A landscape with many peaks, sampled at points; each row gives a point and its height.
A climber steps from a point to the highest of its 3 nearest points, and stops where none of them is higher. Distance is the straight distance between rows; heights are no part of it.
<107>: [  2  -8   9 -14  -1  -7  19 -11   1  15 -11  11  -5 -10  -4   7   4  18
 -26  21   4  -7   0   9  17 -15  -1   4  25  15  13  -1  -4  19   2  13
  13  30   2  15   3   4]  height 6.72
<498>: [-50 -17 -30 -49   5  10  -2  10  11 -46  30  -2  29  15   1  14 -20 -27
 -22  -9  16 -49   0  -5   4 -24 -16  11  42  18 -32 -48 -22  49  13  20
  -4   1  25 -28  31 -13]  height 0.40
<945>: [-17 -32  22 -27 -24   7 -29  29 -29 -27  21 -23  24  11 -11  10 -37 -52
   4 -25 -27 -38  11 -25  -2 -14  18   4 -28  17  -2   0  17   5  11  35
 -34  11 -56 -11  25 -12]  height 2.90
<558>: [ 51  -1  36  -1 -23 -19  35  -3 -32  21   2 -14  -5  -8  -5   3 -19  15
  10  29 -12  19  -7 -12   3  29  -1  -9  -8   1   6   3  10 -15   9   1
 -11  26 -53  23  23  24]  height 6.05
<43>: [-10   3   2   4  -7  32 -47  23 -27 -17   0  -2   3   5  -4  -7 -20 -61
  17 -36 -18 -26  19 -15   4 -16  11  18 -50   0  19  28  24 -20  -8  11
 -26 -17 -44 -29  14 -21]  height 6.37
<751>: [ 44  25  17  44  -1  15  11   0 -19  31 -24   2 -21   5  15  11  -3   5
  52   2  -3  30   2   3   1  39   9  -4 -34  -8   1  16  29 -37  -8 -15
   6  -3 -36   1 -10  -1]  height 6.02
<954>: [ 20   9  -7   5  24 -24  21 -12  14  35 -40   0 -36 -19  -4   0  36  56
 -17  25   0  -3   4  61  45   6   5  -6  36   5  35  24  -1  12 -16   8
  52  38  32  21 -47   7]  height 5.09
<308>: [-44 -13  -7 -25  17  -5 -45  -5  26 -47  40  11   4 -18 -46 -49  -6 -24
 -25  -5  -7 -22  -2  -8  -9 -36   4  -1  -3 -33 -12 -11 -33   6 -23   3
 -20 -51  38  -1   6  22]  height 3.53
<213>: [-24  17 -41   3  21 -14   2  -5  26 -28  21   7 -12  -1 -28 -21   4  16
 -12  15  -2 -14 -33  11  -6  -1  -6  -8  35 -23 -22 -35  -3  15 -26  -8
 -13 -52  47   4   2  28]  height 4.77
<550>: [-26  -1 -33 -13  -2 -10   8   2  25 -27  19   6  23  11  16   6 -10  18
 -23  -6  24  -8  -7 -20 -21   0 -26 -13  29  -2 -40 -40 -24  24  27 -13
   0 -15  41 -16  12   0]  height 1.68
<564>: [-43 -10 -11 -16  22 -14 -11 -12   9 -28  22  15 -12 -15 -42 -27  10  -3
 -12  18 -13 -44 -12  19  26 -23   9  14  37  -9   6 -19 -10  10 -38  20
   2 -19  22  14  -2  15]  height 4.50
<472>: [-21  11  -2  -2  16  12 -62   3  13 -26  17  12 -16 -13 -40 -58   5 -37
  12 -18 -17   0 -12  -4  -3 -37  15  -2 -42 -26   8  23 -15 -20 -46 -10
 -40 -45  31  -6  -5  10]  height 3.25
<516>: [ 14  19  -7  28  20  30   3  -5  -2  43 -47  15 -16   5  39  20  18  10
  16   3  13   6  25  20  10  15  14  13 -10  -2  29  35  22 -26  -5 -12
  25  13  -9  -4 -33  -8]  height 3.09
<454>: [ -5  -4   8 -29   0 -25  33   4  -5 -10  30  -1   3  -3 -19  -4 -11   7
 -19  28 -11 -26 -26   7  22  -9  -7  -2  46   8  -8 -32   0  31  -1  14
 -11  18   9  11  26  12]  height 4.98
<1242>: [-14 -25  18 -21 -22   3 -31   3  -6 -15   8  -6  21 -15 -31 -22   4 -30
  -7 -19 -10  27  15 -30 -14 -35   0  12 -48  -2  16  39 -25 -11   0   0
 -18   0 -16   4  15   0]  height 5.90
<360>: [  0 -14   9 -31   2   5  29  14 -21   7   6  -9  13  11  30  41 -16  -9
  -9  11  11 -31  18   3  23   3  10  -5  21  33   1 -22  15  28  33  21
   8  52 -23  -7  30 -16]  height 3.21
<1114>: [ 10 -31  34 -18 -45  -4  -7  19 -25  -8  21 -40  34   3 -23   1 -27 -30
   0 -22 -22  20   4 -47 -36 -11  -4   3 -35  17 -10  15  -4  -8  25   3
 -33  17 -42  10  25  -1]  height 4.87
<781>: [-46  -8 -38  -9  15  10  -7  -3  14 -33   4  21   8   5  18   7  -6   1
 -19  -5  18 -21   1   3   1 -14 -11   5  39   3 -14 -26 -23  26   8   6
  14  -7  32 -15   0  -8]  height 1.05
<873>: [-26   0  10  -7  -4  16 -20   9 -28 -13  20   3   1   5  -4  -9 -16 -42
  16  -1 -16 -55  -4  -4  20 -10  14  15   6  -4   2  -9  30  -7 -16  29
 -16 -14 -40 -10  13   3]  height 3.37
<823>: [ -1   3   9  -2  19 -42  30 -19   2  12  -4   8 -30 -24 -46 -24  27  32
 -19  47 -12 -20 -21  46  47  -8   5   4  51  -2  28   2  13  17 -24  25
  20  13  25  33 -18  21]  height 3.44
<1298>: [-45 -16 -14  -7   0  34 -36   4  -1 -17 -16  17  13  -6  21  15   9 -29
 -10 -20  19 -18  23   7   7 -30  15  22   4  12  13   7 -15   5   7  14
  20   3 -11 -15 -11 -23]  height 4.12
<883>: [ 23  25 -26  39  27 -10  17 -20  24  23 -20  21 -35  -4  10   2  28  51
  -8  11   0  30 -14  20  -8  16   5 -14   6 -12   2  -2  -9  -7 -20   1
  25  -7  30  12 -37  19]  height 5.27
<1119>: [ 18  11  23   1   5  -8  14 -14 -20  19 -21 -22 -17 -21 -28 -13  20   4
  27  23 -16  -8   4  38  40   2  27  31 -16   0  50  48  31 -37 -22  -6
   5  19 -39  23 -18  11]  height 2.73
<403>: [  2   4 -15 -21   5 -26  43   8  13  12   2  14  10   3  12  24  -4  34
 -35  12  18   4 -14  -7  -1  -3 -24 -22  42  18 -15 -28 -23  48  27   3
   9  35  34  -3  13   2]  height 4.86
<1028>: [-65 -13 -29 -23  31   9 -26  -7  27 -46  17  28  -8 -15 -21 -21   0 -22
 -20  -4   8 -47   6  19  25 -40  -1  16  38 -10   6 -20 -24  16 -28  17
   7 -29  39   3  -1   9]  height 4.11
<95>: [ 56  -2  22  18 -14   2   8  -7 -17  29 -41  -9   7  -1   5   8  20   9
  29 -14  -1  83  10 -19 -30  10  -9  25 -58  -1  20  45 -20 -32  21 -25
   1   4 -21   6   0  -7]  height 4.46
<335>: [ 28  24   5  42  -9  22 -37   4  24  -5  19 -15  -6  26  19  -7   3 -14
  43 -40   9  28 -29 -23 -47  28 -13 -31 -44  -1 -47 -12  15 -30 -19 -39
 -23 -72  37 -27  -7   2]  height 1.52
<907>: [  1 -13  11  -5 -20 -21   9   1   2  -1  19  -3  14  -9 -14 -13  -1  16
 -26   9   0  25 -16 -32 -30  -9  -8 -18  10  -3 -24  -6 -17   7   8  -6
  -3   0  12  11  18  17]  height 1.99
<1195>: [ 24   8  15  17  -4   9 -30   2  -7  -4   0   0 -15  -8 -29 -23  13 -23
  36 -18 -20  39 -16 -19 -12  -9   4  10 -55 -17   3  33  -5 -32 -18 -20
 -29 -29  -2   5   6   9]  height 2.48
<1003>: [ 13  -8  16   7 -26  13   6  13 -25   4   4  -1  13   6  21  11 -20  -9
  13  -9   0   5  -4 -27 -16  16   0   0  -6  -2 -14  -4  14 -10  15   6
  -7   8 -32 -10  15 -10]  height 3.22
<682>: [ 34  11 -25  -9  21 -37  55   7  33  48 -42  25 -19 -13  19  33  15  69
 -41  20  13  20   0  39  14   6 -36 -37  38  10  15 -10 -25  38  11  15
  44  53  51  21 -21 -17]  height 3.97
<1046>: [ 32 -11  37  19 -58 -11   0  12 -18  -1  25 -38  48  34  19   6 -22 -10
  16 -40   6  45  -5 -55 -69  32 -35 -26 -34  13 -36   1  -6 -14  45 -22
  -7  -6  -8 -28   8 -32]  height 4.93
<1098>: [-10 -10 -13 -11  18   6  26  -3  12  13 -33  18   0  -4  28  30  15  28
 -36   8  25  -8  18  27  27  -9  -2   0  39  25  18  -5 -27  33   9  12
  40  41  25   4 -19 -17]  height 4.41
<1277>: [-32  10 -66  35  30  20 -12  -6  34 -12  -5  23 -12  19  44   9  -1  17
  -8 -12  32  -4   3   7 -18   5 -11  -1  24  -7 -26 -26 -14   6   0  -8
  24 -35  56 -21 -30  -1]  height 5.97
<777>: [-35   2  -9   0  14  19 -32  -1   5 -18   8  14 -18 -12 -20 -25   1 -22
   3   1 -11 -23  -3   9  12 -34  19  14  -2 -19   8   7   1  -8 -33  -2
  -7 -24  13  -2  -5   4]  height 5.10
<424>: [-42 -23   9 -31  -6  26 -31   7  -4 -28  -6  -4  19  -6  -2  10  -9 -50
 -14 -25  -1 -39  31  -1  10 -32  20  18 -14  20  17   9  -5  20   5  25
 -11  17 -29  -6  12 -27]  height 3.59
<565>: [ -4  -4  -4  12 -24  34 -23  20 -26  -3  -7   0  14  25  47  28 -17 -36
  18 -35   7 -12  33 -20 -13  12   4  15 -23  18  -6   6  27  -8  27   7
  -5  -3 -45 -35   6 -39]  height 4.17
<76>: [ 12  12  25   4  -7  15   5  -2 -44   7  10 -30  -8  -8  -6   0 -12 -26
  38  13 -14 -39  17  30  39  25  30  22 -20  -2  25  21  51 -35   1  20
 -19  17 -77   7   5  -9]  height 2.61
<258>: [ 11   6  -4  29   5   5 -11 -16  13  19  -7  13 -17  -9 -10 -13  18  14
   8   4 -11  25 -14  -5 -10  -4  11   8 -10 -17   6  17  -6 -14 -21 -15
   6 -16  11  16 -11  11]  height 4.20
<529>: [-18  20 -62  -1  25  12  29  19  24 -18  -7  25   5  37  44  29 -19  20
  -8   2  26 -36 -14  15   6  28 -30   2  54   2 -16 -61  -4  34  20   1
  25   3  46 -33  -2 -10]  height 1.69
<1048>: [ 42  23   5  28   0  -4  33   1 -12  23 -15  22 -13  12  37  15  -5  30
  18  10  -2  19  -7  -1 -10  45  -6 -26   2 -14  -8 -16  19 -15  14  -4
  17   5 -19  -7  -6  11]  height 6.31
<132>: [ 35 -12  36   4 -46   1   0   7 -24   6   7 -27  24   9   4  10 -11  -5
  14 -14  -7  54   2 -46 -39  14 -19  10 -44   7  -8  24  -6 -16  38 -13
 -12  15 -39   4  22 -14]  height 5.99
<1184>: [ 18  -5  30   5  -1 -32  13 -31   0  19  -2   3 -25 -33 -58 -34  23  20
   0  36 -27  17 -28  16  12  -1  14  19   3 -17  26  24   5 -16 -32  -2
   1   4  -4  41 -10  35]  height 3.00
<423>: [ 13  20  -7  23   0  -6  13  -4   2  -5  12   3 -15  12   0 -16  -7   9
  16   0  -5   8 -39 -12 -22  31  -5 -25   7 -23 -27 -33  19  -4 -16 -12
 -11 -42   9  -3  -5  28]  height 6.55
<47>: [-50 -21 -10 -41  -5  -3 -38   3  12 -51  33   2  27 -16 -25 -18 -14 -33
 -37 -23  10 -20  11 -22 -12 -42  -9  -1  12  -8 -20 -10 -38  26   9  15
 -10 -10  25 -15  19   3]  height 4.51
<665>: [ 37  32 -16  -6  17 -38  62  19  12  23 -16  23 -20   6  23  16  -9  53
 -20  32   0   5 -18  26  11  27 -31 -36  42  -1   4 -44  -6  35  15  12
  18  37  25   8  -4   0]  height 5.37
<882>: [ -3  28 -32  38  19  34 -26  -5  12   8 -14  18 -25  15  43   4  -3  -4
  35 -17  16   3   5   4  -7  14   1  -3 -11  -2 -14 -14  16 -16 -22 -19
   6 -28  18 -22 -29  -7]  height 5.02
<1050>: [  5 -20  17 -44  11 -23  42 -13  11  23 -13  -2   3 -28 -31   8   9  22
 -36  34   0 -11   3  35  40 -26   1  -6  46  24  17   7 -17  47  -7  13
  21  52  28  30   5   5]  height 4.65
<272>: [-34  -2   4 -17   0  33 -31  21 -28 -25  12 -10   2  10   9  12 -25 -58
  17 -21 -12 -74  25  10  28 -10  31  15  -7  16  11  -4  39   1   1  36
 -21   3 -55 -22  14 -27]  height 2.74
<432>: [ 11   7  25   8 -13  10  -5   4 -17   9  -2  -4  -5  -7 -21  -9  -2 -28
  30   2 -18   0   6  -8  13   3  20  21 -28  -5  14  31  25 -32 -16   3
 -16  -3 -46   8  14  -2]  height 3.36
<248>: [ 32  16  30  13   0 -25  37  -9 -21  20   6  -5 -24  -8 -20  -7   4  21
  20  35 -18  -8 -13  27  31  30   7  -6  13 -13  16   3  35 -16 -13   6
   4  23 -35  22  -5  25]  height 5.17
<1133>: [-42   8 -26   1  26   9 -58  -6  34 -38  32   5 -14  -7 -33 -50  -4 -21
  -9 -13  -5 -15 -10   5  -3 -34  10  -7 -11 -36  -9 -12 -17 -12 -42 -14
 -32 -73  54  -8  -6  14]  height 3.66
<427>: [-41  14 -46  17  32  35 -20  -9  15  -6 -17  29 -25  10  27  -2  10  -5
   4  -4  20 -39  16  21  14 -19   4  16  20   1   2 -15   0   4 -27   2
  23 -21  24 -15 -29  -8]  height 7.41
<1185>: [-25   5 -39  21  35   3 -11 -16  34   5   2  17 -26  -7  -5  -4  22  28
  -9   3   3  15 -10  19   1 -16   9  -3  19 -14  -4  -5 -16   5 -30   1
  14 -33  43   6 -31  14]  height 4.29
<634>: [ -4  16 -15  27  -4   7 -19  -5  18 -17  11   2  -4  15  18   1   0  -1
  10 -19   6  10  -8 -21 -33  13  -5 -13  -3 -15 -38 -25  -5  -4   0 -30
  -5 -40  32 -22 -10  -2]  height 5.16
<659>: [ 21  -6 -12 -17   8 -45  43  -3  31  15   2  10  11 -19 -14   5   6  66
 -50  26   5  52 -16 -12 -20 -11 -19 -43  21   4 -20 -18 -33  47  25 -10
   9  22  55  25  10   7]  height 3.60
<141>: [  9  21 -18  33 -16  41 -39  14 -11   0   3  -7  -2  25  49   5 -24 -30
  53 -39  10  -7   2 -14 -21  29 -15 -14 -22   4 -41 -15  31 -19  -9 -26
 -11 -43   2 -43  -8 -18]  height 2.75
<937>: [ 59  33  12  32   6   4  36   0 -26  43 -31   2 -25   2  37  22   8  24
  36  16   2  11  20  37  20  53   9 -12 -21  -3  22  31  33 -37  15  -3
  23  36 -35   8 -29   6]  height 5.22
<1288>: [-10 -14   5  22 -26  -7 -27 -17  20 -10  26  -6  42  16  11  -6   6   7
 -19 -31  22  43  10 -34 -60   1 -31 -15 -21  -6 -38  10 -31 -12  36 -21
  -4 -27  45 -25  -9 -23]  height 5.28
<593>: [ -7   9  -1  12  -8  35 -42   9 -10 -10   4   6  -9  10  11 -16 -11 -47
  29 -31  -8 -14   1 -14 -10 -11   5   1 -33  -7 -15   8  13 -24 -16  -8
 -21 -33  -6 -29   8 -21]  height 4.55
<1282>: [  3  -4  13  -6 -14  18 -63  13 -11 -25   4  -3  11  -8 -18 -32 -11 -54
  22 -34 -18   3  -1 -29  -8 -19  -3   6 -64 -12   5  36  -4 -23 -15 -10
 -39 -35  -1 -22  17  -6]  height 4.35
<762>: [-16  -9  -7  12 -20  -4 -52  -4  24 -22  30 -13  26  10  -2 -25  -3 -22
  -5 -32  15  19   0 -31 -43  -4 -28 -14 -28 -19 -35  -2 -20  -8  15 -27
 -21 -49  32 -31  -3 -18]  height 7.57
<241>: [ 15 -37  24 -33 -22 -13  18  -6   2  20  -1 -10  11 -29 -20   5  -2  15
 -32  24  -1  38   4 -15 -13 -30   1   4  -1   7   9  14 -29  17   8  -1
  -4  33  -4  36  17  16]  height 2.10
<637>: [  6 -28  35 -26 -13   4  17   1 -16  12  -3 -34  20  -2  -2  33 -11  -9
  -3   9  -6   0  30  -2  12 -10  21   9 -24  33  23  20  10   2  34   8
 -10  49 -60  27  18  -8]  height 4.23
<948>: [ 30  -6  45  -6 -10  -1  26  -7 -35  13  -1 -32  -5 -13 -38  -5   1 -17
  22  21 -25  -6   9  19  32  13  26  25 -21   0  35  34  28 -38  -4   2
 -11  28 -67  30   1  17]  height 2.91
<1316>: [ 22 -19  14   4  -7 -25  16 -24  21  28 -11  11  -6 -26 -26 -12  26  51
 -30  25  -4  68 -11  -4 -21  -3   1  -7  -5  -7   8  22 -32   6   0 -15
  11   9  26  36  -9  25]  height 1.82
<1128>: [ 22  -8  28  -2 -18  -9  -1  -5  -4  11 -13 -14  -3 -18 -43 -21  12 -12
  19   6 -27  32  -3 -18  -3  -6   5  31 -40  -8  30  41 -17 -26 -12 -17
 -22   3 -32  27  18  17]  height 2.89
<122>: [ -6  30 -55   8  23 -30  24  -6  38 -17  15   2  11  28   5   3  -1  40
 -15  -9  14   0 -36   0 -38  40 -18 -32  15 -22 -40 -59   0  13   1 -20
  -9 -66  58  -7  -8  34]  height 4.64
<875>: [ -2  13  10   8   6  13  -3  -8  -8  23 -34  -3  -6 -15  -7  -7  23 -11
  21  12  -9  -8  23  24  32  -5  27  31 -13   3  41  46  18 -22 -24  -5
   4   7 -24   7 -23  -3]  height 2.51
<540>: [ -7  -4 -11  13 -29  13  -9  17 -23  -4   8 -14  24  39  53  27 -28 -15
  10 -33  18  -6  11 -31 -39  21 -26 -14   5  14 -38 -26   9   1  43  -8
  -3  -5 -14 -43   3 -25]  height 7.32
<377>: [ 19  15   7  34  -6  24 -57   8  10  -9   8  -6 -12   8   1 -27  15 -31
  47 -45  -4  41 -15 -24 -22   1 -11 -11 -63  -8 -22  23   7 -31 -24 -39
 -39 -57  25 -24   3  -4]  height 1.88
<631>: [ -2 -24  33 -22 -23 -12 -10   6 -15 -15  26 -18  15 -12 -40 -22 -15 -21
  -8   8 -25  -2 -18 -27 -10 -23   4   0  -6  -6  -4   1  -3  -2 -12  10
 -26  -1 -25  16  27  17]  height 4.67
<386>: [-17  -5  10 -12  -8  29 -25  12 -18  -3 -17  -6  13  -3   2   7  -1 -47
   7 -22  -4 -17  27   2  13 -15  30  34 -29  15  36  35  11  -9   0  11
 -11  17 -49  -8   6 -28]  height 4.78
<184>: [-46 -18 -47 -25   9 -15 -22  -2  39 -53  37   5  29   3 -15  -7  -3   0
 -29  -2  15 -17  -2  -1 -14 -10 -22   0  31 -12 -35 -39 -39  25   9  -7
  -6 -41  57  -9  17  11]  height 0.98
<441>: [ -7  -6 -22   9  -6   2   3  -4   9   2  -6  20   2   6  31  10   8  24
 -26  -5  29  25   6  -8 -20  -5 -16 -10  19  -1 -16 -12 -26  11  23  -6
  27   5  18 -15  -7 -13]  height 4.03
<1164>: [  3  32 -54  37  48 -10  19 -13  27  12 -16  19 -34  12  19  -5  10  54
 -13  13   9   4 -20  27   0  22   0 -16  34  -7   3 -35   1  14 -25   4
  20 -14  48   4 -33  20]  height 4.45
<1171>: [-10  -5 -12  23   7  -1 -26 -19  32  -4  11  10  10  -6  -4  -7  26  22
 -25 -14  14  56   1 -19 -36 -13  -7 -14 -18 -12 -23   7 -35  -3   7 -27
   4 -28  48  -3 -12  -6]  height 3.95
<1318>: [ 10  -1  22 -19   9  -6  35  -7  -8  28 -23 -10  -7 -13   7  19  10  20
  -8  26   6 -26  18  38  53  10  15   8  32  18  29  13  11   4   3  14
  32  60 -11  18 -11  -2]  height 4.97
<94>: [ 16  28  -7  37  -4  36 -29  -4  -4  17 -19  16 -16   9  27   7  12 -18
  47 -28   2  31   5  -9 -18   8  -3  11 -51  -1  -3  29  10 -36 -14 -28
 -10 -22  -5 -20 -10 -21]  height 3.88
<452>: [ 75  17  37  35 -15  -6  31   3 -28  25  -4  -6 -14   9  10   8  -5  18
  46  10 -10  52 -28 -13 -22  64  -7 -16 -40 -13 -12   8  18 -31  12 -13
  -1   5 -51  14  15  18]  height 6.80
<1057>: [ -7  -6 -24  -4   1  18  18  16  -8  -2  -6  13  13  23  57  45 -12   8
  -9  -7  33 -17  16  -7   4   6 -16  -3  31  17 -16 -27  -4  25  42   8
  24  31   7 -29   9 -23]  height 2.60
<482>: [-31  14  -4   4  17  32 -29  15 -16 -11  17   0 -15  14  13  -7 -18 -40
  41  -5  -5 -72  11  17  28  -2   7  19   7 -10  -2 -17  53 -17 -23  20
 -18 -21 -34 -27  -2  -8]  height 2.94
<476>: [  1  -7  18  -3 -26  15 -20  15 -29  -5  20 -11  12   7  -4   0 -27 -41
  25 -13 -21 -20  -1 -20  -4  11   8   1 -12   7  -4   4  24 -20   1   9
 -21  -8 -57 -12  20  -8]  height 4.36
<499>: [ -3   7 -21  32   0  40  -7   4 -14  14 -31  18   3  23  64  33   2  -7
  17 -20  25   2  30  -7  -9  19   4   3 -12  11   2   7  17 -11  20  -8
  28   6 -23 -28 -13 -35]  height 4.22
<463>: [ 27  13  16  19   0   2  28  -1 -25  20  -6  -1 -13   4  11   4 -11   7
  28  13 -10  -6  -8  13  18  32   6  -7   3 -14   9   1  36 -21  -4  -3
   6  10 -42   1   3   4]  height 5.41
<769>: [-15  22 -19  24  11  39 -32  -1  -1   6  -9  15 -29   1  15 -10   4 -15
  36  -5   0 -18   6  11   9 -10  13  11 -10  -5   8   4  27 -22 -32  -3
   5 -20  -8 -18 -18 -13]  height 6.07
<514>: [  3 -17  40 -46   5  -5  27  -3  -6  15 -33 -41  13 -16 -13  26  18  -7
 -25  21   3 -21  35  49  58 -17  34  23  15  40  45  35  11  19   1  13
  29  61 -19  40  -5 -13]  height 3.87
<133>: [-38 -13   5 -36  25   9   6  -8   1 -15 -11  -4  -5  -9  -9  10  14 -19
 -16   7  11 -57  15  33  54 -33  25  26  36  31  18  -2  -4  27 -17  30
  30  36  -2   3   5 -13]  height 3.26
<708>: [-25  -4 -18 -17 -26 -18 -20   6  30 -32  37 -14  43  19   2  -7  -7 -12
 -20 -17  12 -14   0 -30 -46   6 -32 -18  21  -6 -51 -34 -23  12  33 -15
 -13 -36  37 -29  15  -6]  height 0.83
<627>: [-10 -32  36 -39  -2  -1  13  14 -31  -7   5 -46  12   5  -6  36 -25 -26
  13  18 -14 -36  34  15  40   0  39   7  -4  40  15   7  30  14  40  29
 -16  63 -74  27  27 -18]  height 3.41
<60>: [-12 -11  26 -31   2 -10  23   2 -25   2   5  -8  -3 -16 -20   9  -1 -14
   0  26  -4 -47  11  22  44 -14  24  17  21  24  24   4  19   4  -3  30
   2  37 -35  13  13  -4]  height 3.94
<130>: [ 28 -12   7 -11  -3   3  41  12   5  42 -45   3   5  -1  46  44  12  27
 -21  14  22  10  37  16  21   4   8   3   5  19  28  13  -7  16  30  12
  35  63   0  11 -12 -22]  height 2.72
<388>: [ -7  19 -22  20  20  16  17   4 -13   7 -10  17 -12  24  46  22 -12   7
  16   4  11 -32  -2  13  16  26  -5  -7  28  -1  -5 -29  24   1   6   8
  14   6  -6 -21  -8  -3]  height 1.74
<975>: [-25 -24  14 -36 -31 -17 -28   9   4 -33  43 -23  34  -6 -28 -14 -20 -28
 -28 -14  -7  -8  -2 -38 -29 -25 -10 -12  -3   3 -28 -11 -28  14  18   2
 -31  -1   3 -13  32   3]  height 7.08
<218>: [-13  -4  -3   1  10 -16   5 -17  10  -2   9  12 -15 -25 -40 -33  14   9
 -14  19 -16  10 -15  -3   2 -18  18   7  14 -20   5   1 -14  -5 -34  -4
  -4 -15   8  23  -4  20]  height 3.85
<987>: [  6 -11 -20   3  22 -23  19 -17  34  21 -17  14 -15 -14  -9   6  24  58
 -45  21   8  39  -6  21   7  -7 -11 -20  42  -3  12   0 -32  37  -2   8
  31  21  43  21 -22   9]  height 2.65
<84>: [-23  24 -41  19  14   1  -3   3  11 -13  12   7  -6  23  17  -6 -13   2
   7  -9   9 -15 -20   0 -14  14 -11 -16  27 -18 -33 -48  13   0 -18 -13
 -11 -45  26 -15  -5  13]  height 5.51
<289>: [ -7 -10   5  11 -42  -6 -35   7   8 -20  32 -29  46  33  19  -2 -22 -32
  10 -44   6   2   6 -42 -57  19 -40 -18 -20   4 -45  -5  -1  -7  32 -16
 -21 -43  11 -47   2 -28]  height 4.38
<669>: [-17  -5  15 -21  23 -14  24 -15   2  10 -24  -1 -10 -18 -28  -1  29  19
 -31  25   7 -37  12  60  66 -17   3  17  56  19  39  15  -4  32 -22  21
  43  39  24  17 -21  -4]  height 3.40
<928>: [ 19 -14  16  12 -28  -6  11  -8   1   9   1  -4  24   9  12   9   6  18
 -11 -15   5  62   3 -35 -49   1 -23  -6 -27   2 -19  14 -18 -11  36 -19
   4  13   8  -2   3 -14]  height 7.22
<1299>: [  1 -18  27 -19  -3  -9   7 -15  -7  13 -11  -4  -4 -29 -36 -14  12  -3
  -6  28 -16  -9   1  17  25 -20  25  23   9  -2  36  32   0 -13 -24  11
   4  25 -23  32  -5  12]  height 3.24
<479>: [ 34  12  -2   9  -2 -30  42   0   7  24 -13  20  -9   4  22  10  -2  52
 -28  15   5  34 -16  -9 -17  18 -18 -31  18  -3  -3 -18 -12  13  20  -1
  13  22   7   6  -2  13]  height 6.56
<314>: [ 31   2  37  15 -22  -7  10   8 -20  11  22 -12 -11  -6 -28 -21  -7 -11
  33  10 -27  20 -36 -19 -11  24   7  -6 -28 -23 -11   6  16 -32 -21 -10
 -22 -29 -44  15  23  25]  height 5.42
<374>: [-20  -5 -17  16 -15  27 -30   1  -2  -2 -16  15  13  11  35  13   2  -9
   0 -27  25  12  26 -20 -21 -10  -5  14 -14  10  -8   7 -12  -5  20  -7
  21 -11   2 -30 -15 -24]  height 6.00
<905>: [ 49   8  24  23 -16 -20  18   2 -13  12  11 -10  -4   1  -3  -5  -6  19
  27   2 -18  43 -39 -17 -24  38  -7 -21 -23 -22 -24  -6   8 -20  -8 -16
  -1 -17 -16  15   7  28]  height 6.21
<1256>: [ -9   3   4   6  -3  -2 -21   4   1 -19  16   0  -4   0 -22 -26  -8 -15
  13  -5 -18  -9 -17 -21 -14  -5   4  -6  -5 -24 -18  -9   4 -11 -19 -10
 -22 -37  -1   0   5  19]  height 5.29
<362>: [ 26 -20  32 -11 -24  -2  16   0 -23  16 -13 -20  16  -3  -2  20   9   3
   5  -1  -6  41  18 -21 -18   0   2  23 -36  14  18  32  -8 -10  22  -6
  -3  39 -43  17  10  -2]  height 5.18
<1290>: [-37 -34   8 -28 -24   9 -69  13  -2 -41  16  -9  35  -9 -19 -18 -10 -57
 -16 -48   0   0  21 -25 -19 -42   0   3 -58   0  12  30 -33   2  13   5
 -33   2  -5 -20  11 -15]  height 4.24
<696>: [ 37  20  -5  26  14 -15  32  -9   8  47 -48  14 -27  -7  27  12  21  48
 -12  29   3  19   5  43  15  24  -5  -8   7  -1  34  24  11 -12   2   1
  45  35   7  18 -43   1]  height 7.13
<1285>: [-36   4 -35   0  16 -11 -38  -5  42 -43  38  -4   7   5 -21 -33   3 -10
 -19  -7   6 -16  -7  -7 -24  -3  -5 -20  10 -35 -38 -27 -14  -2 -10 -16
 -24 -77  58  -1  -2  26]  height 4.16
<808>: [-46  16 -40   1  38  -3   6   3   4 -30  15  18 -18  15   0 -12  -7  -2
  14  11   9 -70 -19  34  35  -3  -8  22  50  -5   3 -46  21  18 -28  22
  12 -19  28  -6  -7   8]  height 3.92
<616>: [-12   7 -20   2  -7   4  -5  13   0 -16  15   4   7  29  30   3 -21  -7
   8 -10   7 -17 -13 -21 -16  20 -16 -11  23  -4 -39 -37  12   7  15  -3
  -7 -23  -1 -32   7   2]  height 4.69
<717>: [-17  15 -17 -11  23 -27  34   4  -1  -7  11  20 -25   6 -21  -9   4  11
  -6  29  -5 -47 -26  30  42   4  -7   8  57   5   7 -39  17  31 -13  22
   9   9  20  -1   5   9]  height 4.25
<154>: [ 33  -1  22   2 -11  12  32   5 -25  28 -13   3   4  17  44  39 -18  10
  11   7   7  -4  16  10   8  34   2  -6  -4  12  15   3  25  -9  41  10
   9  44 -50  -2   6 -16]  height 4.49
<1068>: [ 44  13   4  36   8   1  13 -16   5  37 -36  11 -14   0  10   4  27  33
  19   5  -7  57  -5  -1 -10  23   6  10 -31  -3  22  32   0 -28  -1 -10
  21  12  -3  16 -24   8]  height 3.91
<430>: [ 37  -3  22 -17  -4  16  23   1  -9  30 -51 -35  20  -2  31  38  15  -2
   2   9   8  28  50  19  24  18  22  28 -32  26  45  44  11 -11  36 -12
   6  61 -54  22 -10 -24]  height 3.31
<1292>: [ 19   7  19  -4   6  20 -47  17 -21 -11 -14  -7  -8 -13 -38 -42   4 -48
  41 -30 -28   9   3  -8  17 -34   3  18 -75  -4  28  55   3 -41 -41  -9
 -48 -31 -19  -1  17   4]  height 3.52
<222>: [ 42  40 -27  23  28 -55  50 -12  31   3   2   5 -23   4 -16  -5   7  78
 -30  20  -6  43 -52   6 -33  45  -9 -57  11 -19 -14 -47  -9  22 -12   0
   1 -32  48  18 -11  39]  height 6.71
<791>: [  0  -4  12 -50  23 -25  56   5 -11  19   5 -11   0  -8 -13  23  -3   7
 -16  35   3 -47   1  25  56 -21   7   2  42  39  14 -22   3  61  17  30
  14  60  24  10  30 -14]  height 3.23
<756>: [-44 -27 -18 -15  20  -1 -12  -8  23 -14   1  21   1 -21 -24  -3  21  14
 -34  10  12  -9   3  17  22 -40  -1   9  40   4  11  -2 -38  34 -19   9
  19   0  36  16  -7   2]  height 3.45
<680>: [ 27  11   3  -2   6 -48  46  -1   6  10   8  13 -16 -16 -32 -19   8  51
 -32  32 -20  30 -42   2  -9  13  -5 -33  34 -19  -1 -24   0  14  -9  -6
  -3  -2  18  29   0  34]  height 5.48
<331>: [-16 -15   1 -18 -19  -3   7   1   2 -13  11   3  16   0  11  12  -7   1
 -25   2  17   9   6 -24 -22 -20 -10  -7  18  15 -21 -13 -25  21  17   4
   1  17  13  -1  12  -9]  height 2.79
<887>: [ 10 -29  36 -47 -14 -14   9 -16 -12   8 -11 -34  14 -35 -53  -8  13  -4
 -16  20 -18  15  16  -1   5 -35   9  34 -27  13  47  47 -22   0  -7   1
 -13  38 -36  49  11  14]  height 2.70

Where does a climber stop that starts at each point below?
<360>: <479>
<627>: <928>
<184>: <423>
<1133>: <423>

Call two points neighbours if one is among the 3 nearest of the other. Go from one point of each pair to the other, from neighbour to neighbour, staying as high as possible. Name the lowest point that can't be avoided.
<762> and <43>: <593>
<769> and <540>: <616>
<479> and <427>: <84>
<374> and <1242>: <565>
<423> and <479>: <751>
<975> and <222>: <631>
<452> and <423>: <905>
<928> and <762>: <1288>
